Each row is a point on a landscape with many valleys, with its height.
A ball rolls from a point to whichever of its 2 nearest points has the largest drop for the distance, and stops where none of them is lower. Distance is the straight distance between rows; heights are no part of it.
k_655: [-21  31   9  37  39  10 -44  -2   3   5   0  71   7 -45  44  22  10 -57
  10  -3 -51  -2 -25]  h=3.20
k_15: [-16  28  19   3 -22 -30 -20  -2   9   8  -5  43 -17 -29   9   6  17   0
 -37 -16 -44  22  17]  h=5.66
k_547: [ 31 -37 -59  20   6  43   1  19 -32  36  76   3  14  12 -37  11  43 -24
  70 -34  21   4   5]  h=7.78
k_868: [  0 -46  22  -9 -16  22  22  20 -61  -8 -18 -45  19 -27 -55  36   8 -40
  14  -5  27  -4  11]  h=2.66
k_708: [-21 -81  11 -19  23  21  23  -2  21  -9 -34  13  11  22   4 -29   5  -5
  41 -38 -47 -48 -52]  h=5.99
k_532: [ 13 -56  13  -6  33  49  15  49 -49  -9 -22 -14  16 -12  -8  11 -15 -60
  -5  21  18  -9  23]  h=0.77
k_579: [  1   1 -13  44  16  -4 -13  13 -59  -1  22  25  29 -39 -23  33  30 -73
  -6 -23 -20  36  35]  h=5.07
k_880: [ -2  18 -12 -11  36  -1 -33 -18  36   1  12  58  31  -8  28 -18  41  -6
  18 -17 -66 -47 -52]  h=5.69
k_206: [-78 -48  46 -15  -7   4   8  19 -23 -24 -47  33 -33 -36  -3  15 -20 -19
  -6 -10 -94  26  25]  h=8.08
k_24: [-28 -17 -24 -23 -93 -13  42 -34  -6  -5   5 -53 -42  14 -69  23  20  37
  34   6  35  -2 -64]  h=5.86
k_104: [  4 -88 -17 -36 -36   4  46  10  -3  13 -28 -38 -36  11 -49 -10  18  -2
 -25 -17 -17   9 -16]  h=6.07
k_80: [ 27  71 -16  -4 -23 -16  14  27  33  -5  30 -38  32   7   2  30   4   2
 -14  57  67  22  64]  h=5.57
k_350: [ 26  73  18 -16 -24 -39 -24   0  47  -2 -18  18  27 -32  16 -13  -5  46
 -46  18 -11 -16  12]  h=7.65
k_18: [ 38  50   5  64 -23 -48 -42 -12  22  78  19  30  19 -14 -16 -33 -10 -16
 -15   4  24   2  14]  h=4.70
k_83: [ 23  52  31  13  20  -1 -32 -21  13   6  -4   2 -21 -28  44  15 -24 -16
  -8  -1  32  12   1]  h=4.34
k_122: [-52 -45  50  -1 -35 -24  37 -11 -50 -27 -41 -32 -41 -54 -43  52   9 -14
  13  -4 -40  13   1]  h=4.44
k_397: [ 31   4 -68  20  53  13  -9   9  32  13  12  12 -19  -4  64   7   4  -2
  10  17  -3  -9 -12]  h=5.19
k_378: [ 13 -44  29 -41 -17   5  23  10 -20 -11 -12  23  11  44 -25 -77  -1  24
 -64 -21 -17   7  13]  h=6.72
k_6: [-62 -60  37 -25  -2 -16  27  -6  54 -23 -52  18   3  19  15 -37   8   5
  23 -31 -84 -55 -31]  h=6.27
k_861: [ 35  12 -16 -19  63  16  14   0  59 -25  -6  -5  36  38  27 -13  18  82
  71   8  -2 -42 -50]  h=6.18
k_133: [-11 -16  38 -27 -22  35 -12 -16 -31 -16  -1  12  57  38 -55 -67 -12   7
   0 -34   8 -36 -48]  h=6.98
k_723: [ 44   0 -19  21  12 -14 -14  11   1  37  -1  62  36  38  12 -59  16   3
 -45  -6 -18 -15 -15]  h=6.31
k_151: [ -2 -27 -25 -12  44  -1   7  28 -32 -43 -56 -15  -7 -47  42  22 -29 -54
 -15  32 -27  11  55]  h=4.55
k_239: [ 21 -17 -61  21   3  33  16  34   4  15  49 -15   8 -16 -47  53  41   8
  85 -10  22   0 -11]  h=7.98
k_196: [-21  79  15 -31 -67 -17 -43 -33   5 -53  28 -19  26  -5 -16 -51 -30  34
  -8  -6  32 -12 -14]  h=3.12
k_834: [-31  31 -13   2 -14 -14  25 -22  -9 -16  48 -67 -60  15 -11  51  -3  -7
 -10  -7  49  65  61]  h=6.80
k_85: [-11  92  14 -17 -60 -33 -30 -19  12 -17   9 -20  -5   8  -3 -25 -54  31
 -25   0  56  32  21]  h=3.61
k_52: [ 17 -22 -37  25  28  10 -18 -25 -27  30  47  13 -32   1  17  22  19 -62
   2 -37   2  40  14]  h=7.39
k_55: [-67  17  73 -12 -38 -10   0  -4  21 -43 -25  60   5 -46   0  25  -7  21
   2  11 -92  -3  14]  h=6.86
k_100: [ 21   2  48  -4  20  21 -12 -14 -26  11  -7  45  41  37   2 -54  -3   1
 -22 -26  -6 -26 -24]  h=6.68
k_285: [ -5  77  42 -22 -33 -24 -38   2  25 -12  -8  22  43 -56  -4  28  12   8
 -16  29 -16 -13  20]  h=7.47
k_356: [  0  39  52   7 -58  -1 -43  -6 -56   9  20  33  26  -2 -31 -19 -25   2
 -40 -15  27  41  45]  h=2.98
k_483: [ 36 -17  -4  -6   6  24  18  59 -43 -12   9 -15  54  -8 -25  -3   7 -32
 -26  45  52   0  42]  h=2.81
k_932: [ -2 -50  24 -30  28  12  31  44  23 -26 -44 -14  26 -11  38 -31 -25 -16
   7  16 -12 -48  15]  h=5.25
k_253: [ 23  60   6  16  10  -8 -52 -26  27  24  21  49  34 -13  32 -22  29  16
  14  -2  -1 -37 -51]  h=5.29
k_181: [ 38  13 -21  47  13 -31 -21 -25  17  64   3  17 -59  23  43 -13 -18  -6
 -45 -19  19  55   9]  h=2.83
k_696: [-20 -38  15 -40 -93 -15  55 -10  13 -12 -44 -42  -9  -6 -53   0  17  22
  30   6  -1 -35 -59]  h=5.52
k_320: [-80 -48  76 -12 -60   5  18 -24 -36 -15 -34  19 -29  14 -49 -29  -5  10
   8 -29 -43   0 -41]  h=7.67
k_710: [ 23  45  40  25 -38 -42 -47  -3  15  62 -11  18  10   8 -10 -29 -41  29
 -56   7  35  27  32]  h=4.31
k_603: [ 28 -49  -8 -21  43  57  16   4  -5   3  11  -5  15  35 -18 -12  16  11
  47 -12  28 -29 -45]  h=3.55
k_688: [ 41   3 -42  -2  73  -8   2 -19  42  11  -7  21 -10  42  55 -25  -1  28
 -18   6 -11 -10 -34]  h=5.50
k_774: [-75 -66  89  -2 -23  22  28   2 -46 -22 -40  40 -23   0 -43  -6 -22  -5
  -7 -16 -65   2  14]  h=7.89
k_382: [-33  20 -24  -2  23  -3 -31 -11  13 -12   1  18 -18 -59  30  44  31 -41
  27  -7 -68 -18 -15]  h=2.45
k_338: [-21  -1  51 -42  -8   8  -2 -55 -19 -42 -12 -16  24  38  -7 -51 -27  40
  11 -34  -2 -32 -56]  h=7.20
k_170: [  3 -17   4 -48  37   4  48 -25   7 -26 -22 -57  -9 109   0 -17 -19  57
   9  -3  28  -1 -22]  h=4.56
k_82: [-39 -56  40 -23  22  29  11  17  -1 -11 -26  11  12 -19  15  -9  -7 -33
  14  -3 -31 -43 -18]  h=5.63
k_803: [  4 -13 -30 -21  -9  30   4  13  32  -3  22 -28   8 -13 -37  36  34  33
  92  -7  12 -42 -52]  h=8.20
k_370: [ 30  52  15  -2 -11 -25   2  38 -19 -30  -7 -38  28 -25  -4  33  -4 -18
 -46  39  48  37  75]  h=4.97
k_71: [ 28  13  12  19  11  -9   0  50 -50 -20 -18  -4  38 -41  -6  27 -16 -33
 -36  33  15   2  58]  h=4.12
k_363: [ 51 -18 -51 -15  78  11   1  -4  32  -4  11  17  30  37  39 -26  18  41
  51 -13 -28 -41 -51]  h=5.87
k_754: [ 10  -4 -15  -7   0  27  -9 -30   1  -3  36   1  22  15  -9 -11  23  14
  19 -17  25 -22 -26]  h=4.32
k_989: [ 27 -10 -63  33  23  28 -19  11 -24  29  61   4  -2  11  15  20  11 -28
  34  -5  25  16  12]  h=7.59
k_752: [-17  33  -9 -19  10  18 -26 -16  25 -22  33 -17 -15 -44  21  41  26  -5
  39  -9  -3 -28 -27]  h=3.36
k_266: [  9 -15 -56 -28  17  16  16  33  61 -25   6  -8  26 -34  -8  18  46  35
  63   2 -22 -52 -43]  h=8.38
k_918: [-18  -4   8  12 -33 -10 -13  -8 -55  13  20  27  -9 -11 -50  10  28 -40
 -30 -42 -36  46  36]  h=4.29
k_157: [  3 -38 -32 -12  37  42  62  22  14  -2 -17 -48 -15  94 -17  17  -6  61
  28  -8  42 -14 -19]  h=4.91
k_657: [ 57 -39 -45  -4  51  11  15  10  -1  13  -5  44  11  38  43 -51   1   8
 -28  17 -23 -13 -19]  h=5.89
k_457: [-47 -62  47 -23 -75 -30  57   3  -6 -20 -51 -17 -26 -41 -40  16   9  -5
  27   8 -36 -20 -25]  h=5.09
k_56: [ 23  34  31 -33  37  18 -10 -24  32 -46  -7 -14  55  17  43 -12  -1  50
  44   7  25 -55 -43]  h=6.46
k_601: [ 21 -64 -11 -41 -10  14  48  18  12  -9 -21 -21  -2  32 -26 -40  16  18
 -34  11  -7 -13   9]  h=6.42
k_887: [-10  22   2 -15 -22  -6 -26  -4  -9  -6  25  21  28 -14 -21 -15  30 -11
 -18 -12 -14 -17   1]  h=5.06
k_152: [-50 -11 -18 -16 -73 -11  21 -45 -12 -13  23 -71 -81  18 -67  18  -8  12
  19 -18  42  26 -25]  h=6.14
k_281: [ 41  39  10  43  37 -23 -42 -11  28  54 -14  54  15 -16  51 -25  -6   2
  -7  16 -23 -43 -46]  h=4.96
k_367: [ 71  30 -81  50  36 -11  27  20  40  48  46  24  13  78  33 -24  19  50
  14  21  20  -1   0]  h=3.09
k_516: [ 28   1 -34  35  36  -8  -7  15 -16  10  -4  -7 -42  -3  28  29 -26 -38
 -40  13  19  45  50]  h=3.51
k_412: [-16 -63   2 -40  26   5  24  49  12 -38 -77 -18  -4 -34  38  -7 -48 -37
 -15  36 -17 -19  51]  h=4.94
k_371: [ 19 -74 -45 -21 -44  19  51  19 -14  18  -6 -56 -11  14 -69  29  34   3
   6   3  23  11 -16]  h=5.72
k_584: [ 26  26  39  54  48 -21 -58   4  24  57 -50  30 -11 -16  47 -11 -45  -6
 -29  22  10  -3 -23]  h=4.72
k_804: [-26 -48  22   0 -35  17  24  33 -21 -14 -14  -2  44 -37 -57  26  33 -32
  20  -4 -34 -18 -12]  h=3.86
k_495: [-12  23 -26 -36 -47  -5  30 -20   9 -21  31 -44 -16  93 -46 -32 -17  57
 -31 -11  53  24  10]  h=3.71
k_525: [  9 -43   7  -9  54  49  16  17 -19   1 -10 -17 -14  13  17  -6 -21 -13
   1  -2  27   1  -3]  h=2.46
k_211: [ 68  47 -36  58 -16 -35 -20  17  34  57  36   8  54 -18  10  -3  13 -33
   5  39  28   0  29]  h=5.18
k_889: [-13   7   0 -28 -50   6   3 -12 -28 -22  29 -38  -7  23 -51 -25 -10  17
 -47  -2  44  27  35]  h=2.93
k_970: [-30 -15  55 -38 -24  -4  14  17  -3 -21 -30  43  19  -4  -3 -33 -10  30
 -62  -4 -47   5  24]  h=6.43
k_411: [-20   4  38 -12 -36 -35   0  18 -16   2 -43  45   9 -32   0  24 -15  24
 -66  -5 -64  30  62]  h=6.08
k_490: [ 15  39 -22  39  30  -8   5 -24  18  46  26   2 -44  71  42  -6 -10   6
 -22  -1  62  37   5]  h=2.36
k_221: [ -3  53  50   4 -40 -20 -35 -34   6  19   3   1 -29  26   9 -23 -58  44
 -55 -15  53  53  20]  h=3.97
k_650: [ 53  52 -57  68  26  -8  13  11  58  69  58   9 -18  41  51  12  -2  29
  24  25  39  15   4]  h=2.47
k_197: [  8  50   1   9  36  29 -28 -17  20 -11  29 -20  -2 -17  43  35   4  -8
  39  23  52 -17  -8]  h=3.96
k_779: [ 45  55 -43  41 -14 -57  23  26  44  26  42 -27  40   4   4  32  14 -20
  -4  44  34  23  70]  h=5.70
k_687: [-20 -51 -32 -23  48  11   2   1  42  -1  -8  26  20  -9  26 -27  20  -3
  38 -26 -83 -54 -50]  h=6.04
k_888: [ 19 -77 -46 -11  -1  40  43  33  -3  20   4 -34 -37  66 -48   9  28  30
  11  -6  43  10 -16]  h=5.33
k_598: [-43 -10  32   4 -31 -25  -7  -7 -62 -22   0 -22 -14 -39 -50  28  16 -19
 -14 -22 -27  32  33]  h=3.43
k_257: [ -6  12 -54  46  49  -8 -22 -12 -31  -5 -22   6 -16 -64  54  50 -11 -63
  10   2 -43  28  18]  h=4.46
k_622: [ 28   2 -35  80  32  -9 -32  30 -50  30  15  35  58 -37  20  21   8 -76
   7  17 -10   2  28]  h=4.75
k_948: [-66 -31  70 -28 -23 -19  18 -11  25 -38 -39  30 -25 -18   7 -30   1  27
   5 -20 -85 -25  -3]  h=6.54
k_820: [  2  49  21  43  30 -40 -53 -20  43  43 -25   2 -43 -38  55  14 -26  -3
 -14   1  -5  12  -8]  h=4.57
k_103: [ 11   0 -85  28  47  -5 -28   8  15  -3  17 -10 -22 -39  46  56   4 -38
  40  12 -10   6   9]  h=4.84
k_4: [ 14  -9 -28  28  62  23 -20   2 -36 -18 -26 -12 -29 -43  61  33 -28 -55
   1  17  10  24  36]  h=4.07
k_933: [-62 -20  53 -34 -36  10   0 -55 -24 -30 -16  -8 -33  -2 -22 -30  -8  19
  24 -26   2 -12 -49]  h=7.43
k_283: [-18 -10  55 -28 -52   3  -2   7 -56  -9  -2 -14   6  -9 -48 -17 -22  21
 -35   4  23  25  27]  h=1.78
k_477: [-54  60  66 -17 -45 -13 -30 -10 -13 -35  -4  28   2 -78  -1  22   3  19
   0  10 -46  10  15]  h=7.18
k_428: [ -5  47  17 -36 -43  17 -30  -8  -2 -45  28 -27  44 -23 -34  -3  -9  26
  31  21  50 -40 -22]  h=2.21
k_247: [-66  24 -12 -19 -31  -4  36 -30   6 -40  31 -83 -84  24 -16  35  -6  29
  -3   9  46  35   9]  h=6.48
k_946: [ -5  72 -29  56  10 -10  26  -7  52  69  57 -15 -22  55  29  18 -19  -1
   5  23  76  33  31]  h=1.86
k_801: [  8  -3 -37  45  42  27 -32  14 -30  20  15  50  28 -24  22  12   9 -57
  13  12 -36 -12 -15]  h=3.95
k_965: [  5  14  -1 -52  12  -9  19 -50  -6 -33 -12 -26 -11 101 -13 -55 -28  66
 -35 -11  30  22  -9]  h=4.19
k_749: [ 49   5 -39  83  35 -36 -22  12  13  65 -13  -4 -52  -6  53  -9 -38 -32
 -37  21  10  34  20]  h=2.80
k_59: [-13  -3 -21   2   2   3   6 -23 -10  -4  43 -35 -61   5   0  42  27 -35
  -3 -18  14  54  22]  h=7.12

For each start below, name the point where the ball stops.
k_378 => k_283
k_803 => k_598
k_687 => k_382
k_411 => k_532
k_247 => k_598
k_350 => k_532
